A landscape with many valleys, sampled at points; each row gives a point and its height.
A ball rolls from a point to the lowest of its 5 nearest points, and stops where none of them is lower. Distance is the straight distance between rows; heights are no part of it.
zusem: [ 44  -9  19  14  10   3  16  20  -1  -5  21 -18 -21   5 -15  16 -10   2
   6   0  13]  h=42.1
gamup: [ 59 -12  22   7   7   4  41   3  -9  -7  28  -9 -11  -1 -18  34   0 -12
  11  -2  28]  h=25.2
kud: [-22   4  -3   3   8  -6  -3  -4   9  -4   7   4  11  -1  -5   7  -4   4
  10   8  -8]  h=12.9
zuti: [ 18  -8  -3  -8  -8  -8  -9 -32  10  -2   2 -31 -20   4   8 -12  -7  -7
 -15  -6 -30]  h=10.0
bigu: [ 44 -36  19  10   3   2  -1   5  -3  -1  20 -43 -30   5  -5  -3 -15   2
  -8  13 -12]  h=50.0
nuzen: [ 21  -6   0  15   8  22  23  14  -3  -8   8   1   2   3 -15  27 -10 -13
  18  -6  15]  h=50.4
Giden: [ 58 -18  18   5   7  10  42 -10 -16  -7  28  -8 -10  -3 -11  40   3 -17
  12   8  25]  h=20.2
Piloz: [ 22 -26  18   6  21 -19  26  34  -5   9  18 -21 -22  12 -12  -4  -2   2
  15 -10  -1]  h=41.7
Rir: [-18  -1 -35  26  15   2   9  25  -2  15  -3  31  44  -3  -4   3   8  -1
   2 -24  30]  h=62.5
zoz: [ 29 -40  16  -1   1  -9  -1  -4   0   1  11 -40 -27  10   2 -15  -8   2
   2   1 -25]  h=42.8
nagip: [ 19 -10   0 -12  -4 -17  -1 -30   1   8  -3 -33 -33   8   0 -29   7  -7
 -11 -11 -32]  h=33.5
gan: [-40  31   4 -12 -42   6 -19   0   3  -7 -42  29   8   0  26 -12  23   1
 -22   5  14]  h=40.8
Gem: [ 28  -4  11   8   5   9   1  13  -1  -6  20 -23  -8   5  -7  15 -21   3
  12   6   0]  h=44.9
Tuza: [-25   3  -9  16  10  17   1  12  11   3  -9  14  20  -3   7  12   5  -2
   5  13   6]  h=32.9
Sif: [-15  14 -12 -19 -22  -8 -19 -29  -5  -3 -25  14 -12  -5   5  -7  -3   3
  -5  -8 -13]  h=54.3
Zodum: [ -4   3  -4  29   3  34  -8   3  17   0 -20  -5  18  -1  16  16   3  -9
  -2  20  12]  h=45.6
batim: [ 46 -20   8  11   0  23  17   5 -10 -14  11 -11 -13  -4 -15  35 -13 -20
  16   8  13]  h=49.7
fis: [ 26 -14  18   9  15  -9  12  21  -1   1  20 -24 -13  12  -8  -4  -8   6
  12   2  -4]  h=40.0
gever: [  5   2 -23  19  16   7  22  19  -3   5  14  14  29   0 -19  12  -8  -1
   7 -28  18]  h=13.4
kapa: [-47  22 -20 -24  -5 -10 -10   7  -9   0  -8  45  20  -9  -4 -13  16   2
  -9  -7  10]  h=35.3
fuz: [-36  33  -3 -24  -3 -16  -7  -7 -13   6  -5  30   6  -9  -4 -21   6  14
  -2 -15   1]  h=43.4
Gogem: [ 55 -33   4  10  -6  30   9  -8 -14 -14   8 -23 -23 -11 -14  43 -15 -29
   7  16   7]  h=61.7
Vol: [-24  20  -3  16   0  24 -10   2  16  -1 -15  15  32  -2  23  13  14  -2
 -16  25  16]  h=33.8
sovab: [-10  11   4  -2  24 -24  13  16  -3  14  14  -9  10   4  -7 -18   9   9
   2  -9  -3]  h=62.9
Ruzup: [-19   3 -31  21  17  10  11  24   6  11 -12  24  36  -5   0   7  11   1
  -3 -10  24]  h=52.3
laz: [-26  25  -5  -7  25 -26   4   7  -9  12  17   8  19   1 -12 -12   8  11
   0  -8   1]  h=53.6
dov: [-18  -4   1  19   1  19 -11   1  16  -1 -15   6  14   0  15  11   4  -4
   4  18  -1]  h=38.5
Dis: [ 53 -13  18  10   9   6  15  12 -10 -13  21 -22 -20   4 -16  26 -11 -10
   9   6  13]  h=37.0
Zup: [ 36 -29   1  -2 -10  13  -7 -16  10  -6  22 -44 -17   2   3   2 -18  -1
  -8  11 -26]  h=47.3
gaz: [ 18 -21  -7  -3  -9   7  -9 -28  11 -11  10 -29 -10   3   7   6 -22  -8
  -7   9 -27]  h=38.1
tiva: [ 34  -6   1   7   3  19  34  12  -4  -6  22   7   8   0 -19  26  -4 -12
  10 -21  28]  h=60.9
rorar: [-36  41  -9 -38   1 -20 -11  10 -26  11  -7  31  18 -14  -6 -36  10  19
 -10 -28  16]  h=47.8
Seno: [ 28 -20  10   4   0   1 -12 -10   6  -3  18 -38 -16  11   3  -4 -19  -1
   0  10 -17]  h=51.2
Sal: [-28  27   3 -23  -9 -16 -10 -14  -7   2  -5  24   1  -5  -2 -11   3   9
   3  -9  -6]  h=38.9
Fuvam: [-25  12 -26   7  19 -14   7  12  -1   7  13  21  27  -2  -8   1   0   9
   4 -11   8]  h=67.1
Pogis: [-45   9 -28  -7   5 -12 -14  17  -6   8  -5  46  37  -5   1  -9  20  -1
 -11 -11  21]  h=36.5
rak: [-12  15   6  -6   3 -15 -14 -24   7  -3   0   0  -1   7   1  -6  -6   5
   2   1 -14]  h=40.7
fito: [ 43 -37  10  -3  -7   7   4  -9   6   1  25 -51 -29   8   8  -4 -10  -2
 -13   8 -25]  h=48.1
Zovaz: [-26  28   2   4 -22  16 -26 -18  10 -11 -21  17  28  -4  32  11  10  -1
 -22  24  15]  h=41.4
lafik: [  7  12 -13 -17 -17  -8 -15 -37   6   0 -17  -8 -26  -1   4  -7  -4   4
 -17 -10 -25]  h=49.6
Sedim: [-13   4 -30  16  16  -4  11  19  -1   9   2  23  33  -2 -12   8  -1   0
   3 -17  16]  h=59.7
nekub: [ -1 -13   0  19  -1  22  -6   1  11 -10  -9  -1   4   0   5  16 -12  -8
  15  15  -6]  h=47.2
vizi: [ -4   6 -18  13  15   4  15  20   6   3  15   7  21   0  -9  14 -10   4
   6  -8   9]  h=56.8
zosa: [-48  21  -2 -13 -20   2 -14   5  -2  -1 -28  37  15  -8  14 -11  22  -1
 -12   4  11]  h=33.4
vafig: [-37  36   1  -3 -34  16 -26 -11  10 -15 -22  29  30  -3  29   5  11  -6
 -27  21  22]  h=43.7
Zibu: [ 37  -8   7  12   1  20  12  12  -1 -12  12 -10 -10   1 -11  29 -19 -11
  16   2  11]  h=47.4
fom: [-15  33 -14 -29 -29 -12 -15 -14  -9   3 -39  23 -14  -4   5 -21 -11  24
  -2 -10  -7]  h=54.7
fara: [-30   4  -1  14  -6   8 -14  -9  12  -2 -19  22  14   0  18   4  17  -2
  -3  16   1]  h=34.2
dobe: [ 24   2   7   7  17  -5  28  28   0   3  24 -12   1   7 -13   8  -7   0
   4 -16  17]  h=66.4
tafo: [-25  23 -11 -27 -36  -6 -13  -7  -4   1 -35  34  -8  -3   9 -15   1  12
  -1 -12  -1]  h=43.8
valil: [ 26 -17  -3 -20  -6  -7   7 -29  16   9   0 -40 -38   8   9 -19   1 -10
 -19  -6 -37]  h=37.1
metib: [-27  28   5 -21  14 -25   1  -1 -16  15   0   9   4  -9  -6 -28  18  17
  -1 -14   0]  h=41.9
Nim: [ -5 -19  -8  12  -9  17 -20 -23  14  -9 -16  -7   3  -3  16   8  -8  -8
  -4  15 -17]  h=54.5
dep: [ 13 -35  20  -8  16 -32  19  19  -6   7  16 -20 -28  10 -15 -16 -11   5
  26   4 -24]  h=40.6
Nad: [-37  38  -8 -35 -25   0 -10  -1  -8   2 -26  37  -1 -12   1 -26   1  20
   0 -21   4]  h=42.3
fibe: [ 65 -17  24  10   6   1  29   4 -16  -7  23 -17 -25  -2 -18  30  -1  -9
   9   4  24]  h=32.6
Mel: [  5 -14  20  -5  25 -28  15  16  -2  10  12 -22 -17  11  -8 -17   5   6
  14  -3 -16]  h=43.5
vuzi: [ 14  -3   5  10  10   7   5  10   9  -5  13 -11   4   4  -5  13 -24   1
  14   8  -4]  h=50.6
tinot: [ 16 -16  -1  26   0  39   1   8   5  -9 -10 -11  -2   1  -3  24  -9 -20
  10  16   6]  h=59.0
mus: [-11  30   3 -21 -11 -20 -11 -20 -12   4 -17   9 -14  -2   1 -21   3  20
  -1 -16 -12]  h=42.9
pizem: [  3  -3 -13  -7 -17  -3 -13 -34  11  -7  -9  -9 -12  -2   4   0 -12  -6
 -10  -2 -27]  h=39.2
bug: [-16  24  10 -16   7 -26   2 -11 -12  15  -4   2 -11  -3  -3 -29  17  16
   3 -14 -14]  h=38.4
Sonub: [-5 -3 -8 16 10 17 14 17 10  0  3 11 12 -4 -8 17 -6 -8 13 -2  8]  h=41.8
Nar: [ -3  10  15  -7   4 -24 -10 -24  -6   5  -6 -10 -16   7  -1 -24  11  11
   5  -7 -20]  h=37.9
Robep: [ -7  -9  13  -5  26 -26  18  15   0  12  12 -10  -6   8  -9 -22  12   5
  17 -11 -15]  h=51.6
dise: [-21  21   2 -12   6 -18  -6 -10  -2   3   9   7   2  -3  -3 -11   2  11
   4  -5 -11]  h=31.5
Ruk: [-50  19 -12 -13  -9   0 -13   9  -4   4 -16  39  30  -6   7 -12  26  -5
 -20   0  21]  h=29.3
tovoz: [  7   4  10   5  17 -13   5  10   6   1  16 -16  -2   8  -3  -9  -9   9
  11  -1  -5]  h=49.3
Nanuz: [ 57 -20  27  11  14  -6  40  15 -13  -1  28 -13 -22  -2 -14  22   5  -5
   3  -6  26]  h=28.4
vis: [ 18 -24  21   5  14 -17   2   8  -4   5  12 -28 -20  11   0 -16  -4   5
  12   1 -18]  h=37.2
Zigis: [-32  13 -11  15  10  15  -5  11  12   6  -8  24  30  -3   9   9  21  -3
 -11  10  18]  h=27.6
nizum: [ 37 -39  10 -16  -8  -1   7 -18   8   4  19 -51 -37  12   7 -16  -1  -2
 -12   4 -36]  h=51.8
zipu: [-45  25  -8 -24 -31  -5 -11   5  -7  -2 -30  40   8  -5   7 -20  10   6
  -5 -11   7]  h=37.4
Vima: [ 25 -16   8   8   4   4  -9  -4   4 -11  12 -27  -7   5  -3   6 -25   2
   5   8 -12]  h=53.3
pof: [ 31 -29  -1  23   2  38   0   1  -2 -12  -3 -16 -11  -3  -2  31 -10 -18
   9  15   8]  h=70.0
fidur: [ 55 -30  13  10  -6  15  -3   3  -9  -9  21 -38 -28  -4 -11  19 -23  -4
  -2  13   2]  h=62.1
Vuk: [-42  27   0  -8 -22  10 -16   5   1  -1 -23  32  23  -4  17  -7  26   0
 -23   7  19]  h=32.4
safen: [-37  19 -16   2   2   6  -7  13   5   7 -13  33  37  -6  14   1  24  -2
 -18   7  21]  h=20.1
zipon: [ 49 -34  27  15   8  -9  19  24 -12   2  17 -28 -37   7 -11   8  -4   1
   3   7   2]  h=44.0
Tup: [ 33 -35  -2   3 -13  33 -10  -9   7 -12  10 -34 -18 -10  -1  18 -27 -12
  -2  14 -15]  h=56.3
sili: [-27  14 -28  24  10  16  -4  20   7  11 -11  24  45  -2  10   7  23   1
 -15   7  32]  h=36.8
rerus: [  9  -6  12  -3   6 -17  -4 -20   2   1   3 -24 -18   6   6 -19   1   4
   1   0 -22]  h=17.6
dak: [ 27 -49  13 -10   5 -25   8  -3  -5   5  16 -33 -32  13  -6 -25 -11  -3
  14   1 -31]  h=46.4
ven: [  5  -4   2   1  -1  -7 -16 -22   7  -6   8 -16  -2   4   2  -3 -15  -2
   5   6 -23]  h=49.5
Nezez: [-32  12  -5 -13 -21  -6 -16 -13   1  -3 -30  27  -1  -2  11  -6  10   1
  -1  -1  -5]  h=44.7
Larok: [-36   8  -5  -1   7  -1  -8  -3   6   1  -4  24  15  -4   1   2   7   0
   4   7  -2]  h=26.8
fumu: [-17   0  -3  -3 -11  -7 -13 -25   8  -7 -12   8  -2   1   4   4  -7  -1
   7   5 -18]  h=44.5
pes: [-32  38   2 -30   9 -26  -4   4 -24  18   0  20  10  -9  -5 -37  18  19
  -5 -25  10]  h=52.4
Bubo: [ 19 -30  -1  17  -6  29  -9  -6   9 -12  -2 -18  -7  -2   1  17 -20 -13
   5  15 -10]  h=64.3
Zomuf: [-26  10 -34  19  12   0  -6  20  -2  11 -15  37  49   0   8  -2  22   6
 -15  -6  33]  h=48.6
Bover: [-23   1  -2   5 -16   7 -20 -24  10  -3 -31  10   4  -4  21   5  10  -6
  -8  13  -6]  h=43.9
segaf: [-44  13  -2  -1  -5   4  -8   3   6  -1 -17  31  17  -4  14   1  20   0
 -10  10   8]  h=28.8
Litan: [-44  34  -8 -35 -19  -7 -13  -1 -11   0 -17  37  10 -10  -7 -27   4  15
   0 -20   8]  h=40.4

For each start below, name the point where the ball stops.
Zibu => Giden
fidur => Giden
Nad => safen
zipon => Giden
rorar => safen

For each start below, name every point that the ball comes to, in order.
dov => Tuza Larok kud
tafo => zipu zosa segaf safen
batim => Dis gamup Giden
Bover => fara Larok kud
